Each row is a point on a tangle of strands that fork, close into loops and nearly touch. The rows are in no order.
In the rows, 128 means zero.
Points whose rows are less than 81.3 apart are linked; no others are. Some points are linked to none.
mufi: [163 112  94 160 131 111 126 174 176 133  94 130 108 167 167 162 156 165
 116 142 130 155 130]
Kunaz: [142 143  99 138 132 151  60 169 113 107 140 111 128 116 133 168 180 138
 110 122 120 138 129]
pigar: [102 170 124  86 154 132 115 155  99 127 130 134 140 111 111 141  87 117
 166  95 166 124 123]
nava: [124 165 151  85 106 132  61 158 101 121 143 116 123  94 100 144 129 146
 129  75 120 146 132]
tusud: [ 86 122 104 133 105 129 174 142 160 120 142 135 131 149 108 164  81 138
  90 101 167  60 159]
sib: [ 83 165 159 162 144 172 145  84 113 118 165 143 144 156 118 144  46 110
 108 105 121  82 134]
Nok: [116 148 131 135 147 144 120 131 127 120 129 133 128 124 132 155 132 123
 126 116 131 113 127]
Sata: [128 149 195 128 115 109 129 143 158 125 103 128 149 157 104 128  50 157
 145 112 105 175 143]
Galav: [127 140 128 156  93 121 133 180 161 106 131 137 156 191 122 179  44 164
 117 132 126 145 176]
Loz: [123 143 219  90 112 123  97  85 123 156 103 128 119 117 108  91 105 140
 128  88  91 137 104]
riz: [142 124 188 108  81 151  49  72 108 124 141  98 139  83 114  84 150 128
 109 145  82 160 128]
suk: [156 121  56 144 200 177  97 155 124 141 119 127 107 138 142 129 182 112
 115  94 179  97  85]
fona: [154  91 107 175 165 133 176 141 182 171  79 139  99 185 183 155 136 152
 121 131 153 105 103]
feme: [ 69 162  98 140 144 148 170 112 115 105 158 137 152 135 108 146  65 103
 122 112 177  73 141]
guzef: [114 135 123 175  93 161 103 145 152 105 161 125 141 161 126 191 125 154
  57 112 109 100 167]
dekun: [109 126 113 114 124 148 124  77  77 109 170 124 123  88 124 108 153  87
 120 127 135  94 123]
liri: [177  94 168 135 162 136 151 107 135 136 109 135 138 102 146  63 142 113
 179 180 103 183 102]
nepo: [131 117  51 135 198 164 133 151 118 151 124 137 108 136 118 104 171 100
 127 103 191  76  86]
gil: [123 129 154 176 152 136 181 125 180 150  94 157 144 184 158 160  82 147
 135 143 128 111 132]
Gaz: [134 133 144 166 146 124 164 108 156 115 100 142 146 141 142 129 114 127
 160 174 111 152 133]
bapug: [111 156 183 147 125 188  97  40 104 120 168 141 155 109 136  92  76  98
 133 157 100 109 127]
bomez: [142 112 185 167  94 155  88  89 150  99 119  78 173 107 129 105 132 137
 115 177  60 178 133]
fotin: [103 175  97 130 129 147 118 126 102  89 164 123 153 110 120 152 107 108
 143 142 142 125 145]
tus: [ 92  95 148 122 100 102 170  44  99 141 142 137 111 124 131  83 143 110
 113 142 111  95 122]
livo: [ 90 111  97  96 148 100 206  97  79 132 139 142 125 113 128  82 114  87
 177 148 166 111 111]
Fivib: [113  86 174 140  99  69 204  79 160 149  92 136 104 142 125  89 142 136
 116 137  93 130 123]
Sev: [104 192 130 149 127 159 106 119  91  89 171 127 171 132 110 141  42 114
 157 137 120 145 148]
devet: [134 141 106 136 122 118 146 117 108 100 154 124 159  94 137  99 104  91
 194 204 140 173 155]
Kulol: [159  99 108 143 105 107 140 117 132 131 156 110  97 115 116 123 222 126
  74 144  79 128 141]
Kem: [147 104 130 131  88 111 157 170 199 136  90 145 129 189 136 179  69 183
 117 117 120 121 160]
Rik: [157 113 159 148 129 162 129 165 183 157  81 158 142 206 158 178  68 164
 123 110 120 123 121]
paz: [ 77  99  91  89 163  94 210 140 100 157 111 138 106 137 116  89 133 101
 158 120 183 104 101]
doda: [168  98 155 173 141 118 138 130 176 139  90 137 109 152 141 137 183 152
 103 151  83 154 122]
tamu: [139 136  89 119 184 163  84 160 109 126 122 126 112 117 128 144 173 113
 119 100 163 105 103]
poma: [114 159 173  59 113 135  67 110  75 146 136 124 109  83 103 114 136 127
 128  63 122 120 105]
nipa: [135 110 179 155 110 165 108  37 116 126 161 124 141 100 149  75 137  90
 113 177  99 122 134]
pur: [144  96 199 169 105 165 108  56 157 110 134  88 167 101 149  81 125 120
 106 199  70 171 133]
kudas: [132 149  57 174 112 129 105 176 149 102 124 118 151 164 162 180 125 149
 120 151 150 152 141]
zolu: [128 158 169 121 101 151  54 131 111 116 142 112 131 106 104 142 137 144
 114  94  87 146 131]
vene: [ 91 141 164  64  65  78 116  76  97 141 147 121 114 113  99 103 122 137
 100  93 118 109 137]
bes: [133  94 205  75 100 110  93  35  97 152 125 130 128  99 122  47 144 123
 126 145 106 136 112]
gupo: [140  92 149 136  85 124 118  34 102 135 189 110 137 105 146  56 168  86
  90 183 105 125 163]
Bagu: [137  87 148  77  95  86 109 159 125 145 121 116  69  99 108 134 204 146
  78  67 116 109 124]
lenod: [125 165 185 133 171 191  81 142 102 137 137 144 145 155 120 159  59 120
 132  70 117 120 116]
malir: [117 180  75 104 136 125  83 184  91  97 140 115 155 103 121 155 113 132
 174 141 161 163 137]
tuk: [153 122  49 115 156 137  97 189 148 132 101 119 107 148 155 150 137 130
 138  92 197 125 108]
luv: [ 85 125 115 101 133 126 176  67  69 122 156 147 140  98 144  80  91  76
 178 158 163 103 119]
nupo: [159 121 131  92 160 157  75 137  74 132 140 124  95  76 120 113 199 108
 132  97 118 125  95]
ponob: [171  99 156 168 144 143 141 103 146 117 117 125 144 116 141  93 155 117
 150 192  90 179 124]
Kug: [132 138 108  82  81 115  82 208 133 113 140 116 125 136  95 175  86 171
 114  80 144 131 164]
Meki: [169  93 169 101 144 109 153  98 109 149 120 136 133  90 142  39 133 103
 189 164 123 183 100]
Miv: [156 152 113 169  95 114  62 195 135 100 102 104 185 148 134 155 137 173
 142 155 100 191 126]
tuf: [ 97 131  53 169 159 153 154 132 139 114 135 135 129 150 116 146 130 106
 106 125 208  62 133]
kufib: [102 100  94 108 107 107 173 162 167 132 111 135 111 146 115 158  99 146
 110 101 171  70 150]
zol: [ 92 122 185  69  55  69 134 104 126 150 133 125  99 125  99 110 110 149
  91  71 113 104 141]
fis: [107  83  74  86 162  97 217 134 100 162 130 141 107 130 118  68 173 114
 145 125 152 111  90]
sevil: [125 155 112 114  80 116  67 203 126 104 149 108 141 127 108 176 121 165
 109 104 125 146 159]
pado: [173 107 123 162 164 151 143 113 130 129 133 142 127 119 148 104 172 114
 143 178  98 147 114]
rar: [ 83  88 104 121 115  76 215 121 125 142 126 132  99 137 119 112 152 124
 100 126 150  90 131]
Kanog: [124 108 201 135 141 165 114  58 117 156 114 144 102 113 138  99 158 113
 111 106  80  91  88]
finaf: [ 85 140 130 120  98 113 160 126 136 119 151 126 126 126 110 150  98 127
  94  96 144  86 154]
pefo: [142 118 131 150  87  78 133 154 172 115 110 109 124 141 122 143 164 157
 108 157  95 172 157]
Femun: [116 157 137 188 114 143 137 114 153  94 134 127 173 153 128 150  96 135
 133 169  95 155 154]
Maz: [108 120 121 107  82  93 135 141 137 118 143 117 101 111 111 152 156 134
  80  99 132 101 152]
Rikos: [138 129 197 132  98 157  68  82 133 112 127  93 157  96 114  95 116 138
 127 152  71 176 123]
vedi: [121  99 115 104 173 165 126 113  73 146 142 130  98  98 110  94 196  91
 112  84 138  76  78]
pupov: [153 103 103 116 199 169 125 132  91 153 133 137 101 108 128 103 199 104
 118 107 129  92  71]
kel: [128 135 176 115 155 174  96 163 115 147 129 142 132 170 110 173  32 128
 123  60 136  97 131]
gesa: [115 153 192 127 147 152 141  74 120 139 113 147 152 120 131  94  66 109
 179 139 112 132 110]
piz: [166  91 151 181 105 162 122  61 126 129 181 102 142 100 154  66 187  84
  89 193  84 148 155]
pidig: [122 149 104 106 132 109 138 182 152 128 110 140 144 154 136 164  69 149
 157 115 171 134 145]
balev: [123 170 102 114 111 110 106 154 100  99 139 114 156  98 114 132 111 126
 184 161 136 179 148]
gura: [128 150 118 139  95 137  60 158 114 104 152  95 132 106 112 161 176 139
  99 124  94 143 151]
sem: [126 132 138 190  98 111 147 127 179 100 111 118 161 164 128 153 124 154
 115 178  90 169 159]
bos: [129 165 155 140  95 141  51 157 110 102 140 104 161 118 104 145 117 153
 135 115  86 171 140]
tapor: [143  88  68 100 126  68 169 181 153 147 113 123  82 133 125 124 169 148
 103 116 164 112 128]
giz: [155 108 129 127  99  98 144 102 126 117 137 109 125 105 118  96 166 112
 134 172  97 169 145]
numip: [101 177  72 130 128 144  89 171 103  87 161 116 163 124 117 173 104 130
 140 131 161 133 146]
Gug: [125 101 147  94 113 122 103 157 137 142 116 127  86 109 116 151 177 142
  81  66 128  86 127]
Rogi: [ 87 133 159 121 104 131 150 116 130 134 152 133 118 146 101 146  58 130
  86  75 130  70 149]
lizul: [149 111  47 146 174 140 140 169 161 150  95 126 108 163 160 142 131 123
 144 105 205 114  97]
paro: [105 148 183 114 101 131 104  81 118 132 142 128 117 120 111 122 116 128
  95  90  95 103 124]
radi: [181 107  97 119 204 154 118 159 121 165 111 137  93 121 148 111 198 128
 127 110 123 121  70]
revot: [129 120 100 158  71 143 107 175 168 102 146 124 138 171 126 201 103 175
  70 113 120 110 172]
soga: [127 106 186 154 120 173 106  42 113 139 145 131 104 109 136 108 176 108
  80 122  73  85 106]
gesum: [132 109 153 164 118 150 124  75 126 127 144 125 103 115 131 130 191 115
  80 133  80 100 123]
gugiz: [137 162 143 129 164 188  75 129  81 110 145 140 170  83 146 111  97 101
 207 156 137 162 119]
vebun: [106 131 166 120 136 149 140 144 135 144 133 143 131 161 113 158  40 129
 118  73 134  83 136]
felo: [103 101 147 121 156  99 197 153 167 183  74 154 120 163 149 137  81 134
 166 125 151 103 113]
talu: [118 145 157 148  65 122  91 104 140 108 147  93 135 115 104 136 149 137
  87 135  71 146 159]
lipop: [107 119  56 134 170 142 142 151 126 133 123 135 112 136 111 126 150 104
 119 105 203  72 118]
bag: [163  89 127 134 188 106 163 165 170 196  59 148  95 167 173 127 144 145
 153 123 136 130  83]
Sut: [112 109 198 123  86  65 183  90 175 142  83 126 121 138 117  95 113 150
 124 131  97 151 131]
tefo: [126 139 164  70 134  85 136 167 133 162  83 139 120 117 120 126 107 142
 180  96 145 149 119]
rin: [129 154 110 170 109 138  98 163 146 105 130 123 155 152 140 175 131 154
 116 142 116 151 146]
bige: [ 78 123 108  87 147  98 186 150 119 146 107 136 125 126 118 118 100 108
 160 110 191  93 116]
guk: [129  75  74 128 102  76 188 163 168 143 117 124  83 146 125 139 164 153
  81 126 158  89 145]
bil: [116 186 164 138 126 154  80 127  86 105 150 120 157 135  96 132  32 129
 153 114 112 166 140]
Bog: [132 123 192 104  97 133  94  51 110 130 135 118 139  97 122  72 127 117
 127 151  96 145 124]
Ked: [ 81 129 140 119 160 108 200 135 143 163  97 151 135 150 136 131  63 119
 166 118 161  96 116]
fubu: [122 157 139  66  98 107  86 189 113 125 138 120 123 109  93 153  99 154
 134  73 146 146 147]
zikan: [ 83 100  72 157 136 148 169 136 150 135 125 136 113 157 107 138 131 121
  96 108 204  37 135]
govo: [124 153 208  62 100 126  64  85  93 155 120 126 114  95  95  92 119 142
 121  77 100 135 106]
pap: [132 149  96 132 110 116 130 194 161 114 112 138 153 184 147 176  53 166
 145 131 152 155 152]
vuno: [140 137 142 165 160 172 107 122 130 120 121 139 138 133 146 151 147 127
 134 142 106 131 119]
kanar: [125  93 153 131 178  95 192 148 160 189  62 153 105 161 154 117 123 135
 164 133 133 124  93]
foz: [164 121 128  91 131  91 103 170 120 140 111 122  91 103 118 125 197 146
 124 111 113 158 118]
lomo: [156 112 112 130  71 115  69 206 170 122 108 118 123 155 139 182 148 186
  97 108 108 150 147]
zepe: [131 134  48  92 147  89 135 185 123 123 119 120 107 120 118 134 144 122
 142 118 198 125 131]
ziku: [108  84  91  78 155 104 212 103  74 148 149 145 118 113 128  55 152  97
 169 137 152 122  96]
Sofo: [158 130 120 122 157 157  51 170 113 126 121 123 106 114 138 151 196 139
 112  99 117 138 107]
Tuvir: [ 76 118 115 140 148 159 157 129 135 136 130 137 125 139 112 143 113 115
 100  91 177  47 124]
Nebi: [163 105  28 156 172 146 143 163 158 147 119 122  95 160 150 127 171 131
 108 102 189 104 100]
razev: [122 166 139 140 155 201  80 106  84 103 162 138 161  93 141 129 100  97
 168 145 124 128 121]
bod: [115 132  52 103 174 102 164 164 118 132 114 132 119 129 123 119 129 104
 158 128 206 109 115]
Barog: [ 88 150 112 108 156 100 189 136 120 132 110 145 140 128 132 127  78 107
 179 138 174 116 125]
dum: [147  97 112 161 112 144 142  80 115 126 171 113 103 108 125 122 214 106
  69 147  83 101 136]
danub: [135 121 188 137 130  93 165 116 177 128  70 130 143 141 125 111 106 148
 155 152 100 179 123]
Vuta: [137 111 108  92 142 148 117  94  60 125 181 128 117  73 128  84 172  77
 137 125 140 112 112]
tik: [133  92  48 145 103 103 154 162 170 122 129 116  95 149 124 162 161 146
  72 126 173  87 153]
Vikas: [150 111 126 136 141 110 132 159 163 144  95 138 103 147 149 153 156 151
 116 124 126 129 126]
fipo: [122 135 136 175 101 135 138 149 174 114 130 140 147 179 133 178  88 164
  94 130 112 130 161]
Bop: [144  94 144 174 115 101 188  87 159 133 120 128 108 139 127 118 176 132
 100 163  84 128 134]
kiro: [141 103 196 146 116 104 163  84 179 112  81 107 146 128 129 101 116 148
 138 172  76 188 119]
buni: [130 138 164 120 125 150  83 126 119 124 130 127 111 107 122 145 165 131
 104  94  99 119 121]
fuduf: [ 86 154  75 132 150 144 144 142 124 108 145 136 143 135 109 147 104 105
 125 114 198  75 138]
tanam: [121 179 191 126 143 173  64 126  87 123 148 129 136 135 101 139  50 128
 142  80 107 142 126]
vakes: [ 92 169 167 108 147 136 159  87 102 140 125 150 153 124 125 105  40 103
 186 125 135 122 115]
bav: [ 78 124 157  59  92  63 164 112 103 159 111 132 112 118 109 100 107 130
 147  85 140 116 120]
Tebe: [ 91 182 109 144 105 140 133 103 106  85 178 119 164 122 110 145  72 106
 138 151 123 129 164]
san: [158  89 139 114  88  96 142  70 112 129 164 107 136  98 129  53 168 101
 129 177 106 166 154]
taza: [119 148  93 181  94 146  93 157 143  96 155 109 152 151 132 186 146 148
  79 139 112 123 165]
diz: [123 126  96  62 115 114 116 201 143 135 111 126 125 136 106 163  77 150
 145  77 183 100 145]
moro: [128 113  85 122 173 122 162 140 112 137 122 134 105 122 129 117 165 109
 124 127 153 102 103]
Koza: [104 167 125 143 133 191  91  87  88  96 184 122 154  98 126 140 106  95
 127 132 120 105 136]
seduk: [108 117 134 101  95 123 103 128 119 119 150 112  94 101 104 148 180 128
  67  74 126  85 134]
samap: [107 118 149  99 151 152 113 107  86 139 131 130 103  99 119 118 165 101
 113  79 130  81  95]
vupo: [148 146 105 168 177 180  98 134 112 110 122 143 149 133 161 146 135 120
 161 168 128 148 113]
lotir: [171 100 110 137 102 134  98 117 114 125 169  92  99  95 113 122 241 118
  69 137  66 132 139]
mas: [149 136 108 108 111  86  98 181 132 119 120 110 107 113 117 145 177 152
 129 130 121 166 143]
Zakul: [115 155  59 152 166 137 169 124 110  95 144 139 158 123 144 142  96  95
 176 189 170 130 138]
gava: [ 99 123 197 116 124 144 120  82 117 157 118 137 104 123 127 112 137 123
 102  79  94  85 100]
los: [177 115  74 132 181 136 179 137 119 138 154 151 140 108 157  83 154 104
 179 194 132 157 110]
Tel: [ 84 168 132  98 141 139 141 112  93 117 148 135 139 111 108 129  77 100
 148  97 156  97 120]
lini: [132 128 137 146  99  90 151 119 153 112 117 119 126 126 117 130 148 133
 129 163  98 163 150]
sota: [101 155 146 154 135 186 126  54 100 107 171 141 154 108 138 119  89  88
 137 149 120  94 129]
Zofin: [175  92 112 166 179 125 183 129 164 172 100 145  98 157 156 111 188 152
 115 148 101 126  89]
nim: [114 163 131 134  80 125  79 156 124  99 156 103 147 124 104 164 122 147
 108 111 103 148 162]
pevum: [151 108 172 173 144 130 141 132 187 150  76 149 121 169 155 150 145 158
 114 137  98 137 120]
sen: [113 128 181  69 104  69 145 133 126 153  97 133 107 109 111 109 120 138
 156  93 126 144 121]
rila: [132 164 161  96 131 125 101 138 110 123 107 133 147 103 113 117 102 138
 190 126 121 180 119]
bako: [ 97 182 156 106 122 113 151 110 110 126 137 137 149 129 108 116  36 122
 172 124 135 143 139]
tal: [162 129  67 107 182 102 186 149 108 134 128 146 130 114 146  93 132 109
 198 183 153 158 112]
kogo: [ 99  87 129 132 113  91 204  84 116 143 136 137  98 130 125 100 169 115
 105 134 112 102 120]
bufa: [164  96 137 189 136 106 178 107 181 132 100 135 120 154 137 120 171 145
 113 184  86 160 129]
zozu: [126 134  47  79 166 122 121 161  80 116 142 123 113  95  94 105 173  92
 144 109 195 110 109]
mus: [106 161 110  72 137 122 120 190 118 128 134 131 140 127 101 157  55 131
 155  83 185 119 144]
zata: [135 134 178 171  80 118  92 145 161  93 115  88 178 152 103 140  94 174
 104 136  66 192 144]
lebo: [135 152 109 141 148 129 143 133 119 105 124 140 162 116 142 122  99 114
 205 193 136 175 135]
vaduz: [138 142  34 172 122 102 138 162 148 103 135 111 138 157 153 168 149 138
 120 182 147 155 154]
reru: [ 99 100 181  72  88  82 123  37  90 152 129 135 118 118 115  63 139 131
 121 131 106 112 121]
fum: [135 113 139 112 110 126 101  56  69 137 201 120 149  82 151  48 151  74
 128 177 141 142 154]
kofe: [ 85 162 142  71  73  85 123 108  95 126 156 119 124 109  93 122  92 133
 115  88 137 118 145]
Mit: [133 152 157 160  84 128  78 144 132  90 128  89 182 127 104 137 112 155
 132 149  79 186 145]
Mulob: [148 152  48 125 150  91 137 181 131 112 113 123 131 137 151 140 129 136
 174 170 164 178 135]
Nimo: [153  92 188 152 125 132 147  71 157 113 104 113 149 111 141  78 124 119
 142 190  87 185 120]
tib: [127 120 164 180 116 128 169 127 196 133  99 150 144 186 141 164  91 163
 110 137 109 125 150]
Taf: [164 130 105 137 196 164  93 165 132 147  90 139 115 148 172 151 155 128
 145 112 149 134  88]
pavo: [147 140  70  86 185 144  88 173  86 126 127 126 109  98 114 121 175 106
 144 104 177 122 101]
fuv: [108 182 130 105 108 110 127 123 105 105 143 125 154 106 105 122  75 122
 181 143 137 164 149]
kaver: [113 130 106 173 110 131 156  87 130 102 157 119 127 125 125 149 155 107
  98 163 113 108 158]
Nuv: [149 105 169  95 146 130 121  80  81 149 147 147 132  82 150  42 133  88
 184 156 141 156 104]
dozif: [143 136  70 142 136  91 144 164 148 116 117 124 122 141 148 152 143 141
 138 162 145 155 141]
Sez: [ 93 153 143  55 106  89 130 120  85 138 133 126 119  96 103 113 109 122
 150  84 154 125 124]
sigi: [147 132 144 117 163 153 118 114  94 128 127 143 120  91 136 106 144 103
 169 137 123 136 103]
lemiz: [121 149 178  97 130 113 128 152 136 146 102 140 131 130 116 139  85 141
 156  93 124 141 128]
binar: [162 101 161 158 124 146 121 160 195 151  72 153 128 187 164 173 121 172
 113 116 110 134 123]
Bef: [131 146 144  78 135 143  70 128  80 126 137 122 107  74 113 127 164 114
 137  86 125 127 106]
vev: [ 94  54 101 122 110  88 211 143 150 160 112 130  74 148 115 120 168 143
  78 113 149  73 128]
dise: [135 137 233 105 123 143  84 119 140 161 105 131 113 134 109 118  95 147
 114  56  80 128 110]
vazu: [164 109 131 111 134 156  80 112  84 128 163 117  97  79 120 112 219 105
 100 116  92 123 110]
Dig: [120  82 159 159  77  67 205  64 164 135 118 122 103 142 120 101 170 133
  83 155  81 123 142]
ver: [118 152 107  99 135 140  81 180 117 117 134 124 128 119 115 166 125 138
 119  83 161 114 134]
mor: [183 115  65 156 197 175 150 133 119 139 165 147 139 110 168  97 170 107
 155 184 128 138  99]
Dur: [146 107 121 190 156 126 189 131 192 160  74 155 124 194 181 157 108 153
 133 156 145 121 118]
Vabuk: [157 134 127 161  86 122  61 200 158 114 102 116 158 166 143 169 140 181
 111 129 100 172 135]
raz: [ 78 135 149 146 166 171 154 101 121 142 130 144 131 139 128 140  94 104
 118  94 145  60 109]
motuf: [119 127 173 155 126 177 114  48 111 123 150 139 127 109 137 109 141 101
 110 140  89  97 117]
Bufo: [165  74 154 132 103 117 137  50 114 150 183 114 139 100 151  33 184  95
 105 178  96 151 138]
vik: [165  93 123  82 127  90 101 186 135 153 109 122  71 108 120 132 208 151
  94  84 123 128 116]
tomuk: [117 145  80 138 133 123 174 102 100  94 171 134 154 101 137 113 101  79
 177 198 156 133 154]
fuf: [149 116 142 124 116 138 136 177 171 144  96 149 137 200 135 184  39 164
 132 100 130 119 144]
kosad: [130 161 174 115 113 135 100 109 120 112 115 113 162 104 105 102  73 139
 176 145 104 192 124]
damar: [111 157 177 103  83 126  91  69 111 125 151 117 135 109 101 101 106 127
 118 124  95 135 137]
gasak: [133 109 122 107  75 122  94  54  75 127 203  99 136  85 137  72 172  81
 103 169 122 131 173]
nev: [161 123  75 176 147 146 122 164 164 131  96 129 118 177 188 173 139 144
 119 131 156 146 112]
fulat: [135 127  73  89 151 132 123 134  69 113 164 120 120  79 110 108 173  88
 143 126 161 121 117]
zim: [134 121 144 134 140 123 123 134 136 133 117 131 106 122 130 145 168 133
 107 113 114 116 124]
gobim: [179 111 122 114 181 143  81 172 124 157 103 132  88 120 144 131 204 140
 118 101 112 142  89]
repa: [134 125 105 138 148 122 172 108 111 119 139 139 128 112 137 113 137 101
 156 173 130 131 130]
duda: [130 102  95 126  78 135 133 166 179 118 124 132 118 171 115 195  92 176
  77  95 133  81 165]
vup: [117 114  95 141  99 115 140 147 160 114 140 120 112 137 123 174 150 144
  74 120 143  92 160]
Fenod: [133 131 217  99 125 124 116 146 151 164  97 138 122 145 111 133  77 151
 140  68 105 133 122]
tafis: [115 129 183 119 103  80 174 124 172 140  91 138 131 140 118 119  91 148
 142 121 113 147 137]
goga: [ 83 136 129 127 128 153 143  73  95 121 155 129 125 111 120 125 128  96
 104 109 136  69 119]
rufip: [110 135  85 162 143 157 132 115 122 103 157 121 127 124 122 164 161 111
  87 131 152  85 138]
liv: [138 120  69 141 151 118 145 148 136 125 130 125 104 135 133 143 170 127
 102 134 153 109 128]
Loleg: [161 115  25 154 154 128 140 156 149 129 141 113  99 141 140 134 191 135
  89 130 167 117 119]
Zemez: [101 116 108  72 104  91 154 176 145 137 113 129 115 126 106 149  93 142
 125  85 172  90 145]
taka: [145 128 206 162 113 142  84 145 161 109  91 103 172 153 115 137 104 176
 115 123  64 195 117]
gipo: [152 103 134 159  78 110 137 168 207 123  91 136 133 188 148 175 109 187
 103 138 107 146 157]
pes: [149 105 114 132  83 102 121 182 191 128  99 129 110 163 141 179 135 183
 101 120 118 133 156]
zap: [156 135  63 106 173  80 169 171 128 134 100 137 118 129 147 114 126 130
 187 165 162 168 115]
Sefe: [ 95 164 120 152 158 170 142 120 124 113 153 142 153 148 123 165  71 114
 117 110 151  88 137]
noki: [123 153 192 134 120 127 127 106 147 112 107 117 165 137 106 111  57 146
 158 138  93 186 130]
vefes: [166  88  96 137 165 129 152 170 178 177  67 137  97 178 183 154 125 146
 145 108 165 118  90]
Zod: [106 154 113 128 151 145 140 155 137 127 126 142 147 152 135 165  74 128
 137 109 166 104 133]
tataf: [145 165 106 190 111 141  78 173 125  87 117 114 206 156 144 156 110 151
 156 175 107 179 128]
ridu: [ 86 166 146 139 126 163 124  81 105 114 171 132 135 125 113 135  84 109
 100  99 120  81 132]
mulum: [114 147 142 178 133 149 154  92 144 108 136 143 147 138 138 148 113 118
 134 162 107 123 140]
per: [149 130 114 143 162  99 167 143 147 130  89 146 126 144 149 122 126 130
 172 169 127 162 121]
panob: [143 153  72 143 186 137 153 143 114 113 117 147 152 132 160 133 102 108
 200 186 161 157 121]
zifa: [157 123  64 116 122  95  97 200 144 120 115 113 103 134 140 157 167 155
 119 122 152 155 135]
Biz: [155 110  36  98 137  85 129 197 146 133 115 115  90 129 131 132 166 140
 119 110 182 133 127]
Gesak: [138  94 200 146 102 145 104  33 133 125 151 100 158 102 149  56 131 103
  98 200  96 151 140]
Rorus: [131 113 143 179  75  86 154 127 192 112 117 112 133 156 122 155 154 159
  83 163  87 151 172]
fuvu: [138 128  57 115 191 132 156 144  99 125 132 137 122 116 128 108 149  99
 156 142 172 117 102]
robol: [ 99  95 149  88  91  81 151  63  93 141 136 127  97 116 120  85 165 119
 112 113 110 109 121]
Vorad: [150 126  94 127 160 163  88 179 151 147  92 135 122 162 168 169 130 140
 132  92 169 123 101]
ditig: [108 162 178 122 117 158 108  61 107 125 149 138 141 119 115 103  75 113
 132 125 100 115 124]
noso: [128 115 159 100 117 117 114  54  79 139 168 138 147  86 148  45 116  83
 162 175 150 148 133]
pena: [129 174 139 112 143 153  83 140  89 113 131 133 167  93 121 121  88 122
 206 142 129 176 124]
gegug: [ 82 159 132  98 128 142 143  67  76 118 159 140 146 101 126 101  76  93
 161 132 148 100 119]
zule: [132 148 166 126  93 111 103 172 149 120 119 127 143 149 104 148  79 167
 129 106 104 165 154]
fubok: [148 114 145 122  98 145  63 103 100 124 158 104  94  87 114 128 222 114
  74 112  75 120 131]
molip: [170 118  86 156 192 157 149 130 127 137 125 147 118 135 159 118 166 119
 142 166 122 134 100]
vipaz: [149 143  77 173 172 160 115 150 137 122 110 136 138 160 174 161 137 134
 137 151 149 142 110]

A fork is a point with three links, a tip a point with one. Leave the first point through the second and follow the links. Name the first fork or tip that comes.
vazu; nupo -> zol
finaf; tusud -> Sefe
Gaz; mulum -> ponob
ditig; bapug -> zule

A piece is two or more points that can be reached from each other along the links. Count, over all rows, the pieces, the separate loops (a circle has one, a figure eight two, a Y none), the forks (points with three links) and the tips (points with one).
pieces -> 5
loops -> 6
forks -> 12
tips -> 10

How many points has the smallest loop of links through each point below? Write none if it is on no loop.
seduk -> 13
fubu -> 7
Sefe -> 16
lebo -> 5
finaf -> none
mufi -> 8
dozif -> none

Name the points in between on the shortest way along the links from the first point to the second, in order.
Fivib; revot -> Sut > tafis > danub > kiro > Nimo > ponob > pado > molip > mor > los > tal > zap > Mulob > dozif > vaduz > kudas > rin > taza > guzef
Mit; vedi -> bos > nim > gura > Kunaz > Sofo > gobim > radi > pupov
lemiz; rila -> Fenod > dise > Loz > govo > poma > Bef > nupo > vazu > fubok > lotir > Kulol > dum > gesum > soga > Kanog > gava > paro > damar > ditig > bapug > sota > Koza > razev > gugiz > pena
paz; kufib -> fis > ziku > livo > luv > gegug > Tel > pigar > mus > diz > Zemez
nipa; Bagu -> Gesak > pur > bomez > Rikos > riz > Bog > bes > reru > robol > tus > kogo > rar > vev > guk > tik > vup > Maz > seduk > Gug
mor; Gaz -> molip > pado > ponob > liri > Meki > Nuv > noso > fum > gasak > gupo > Bufo > san > giz > lini > pefo > Rorus > sem > Femun > mulum
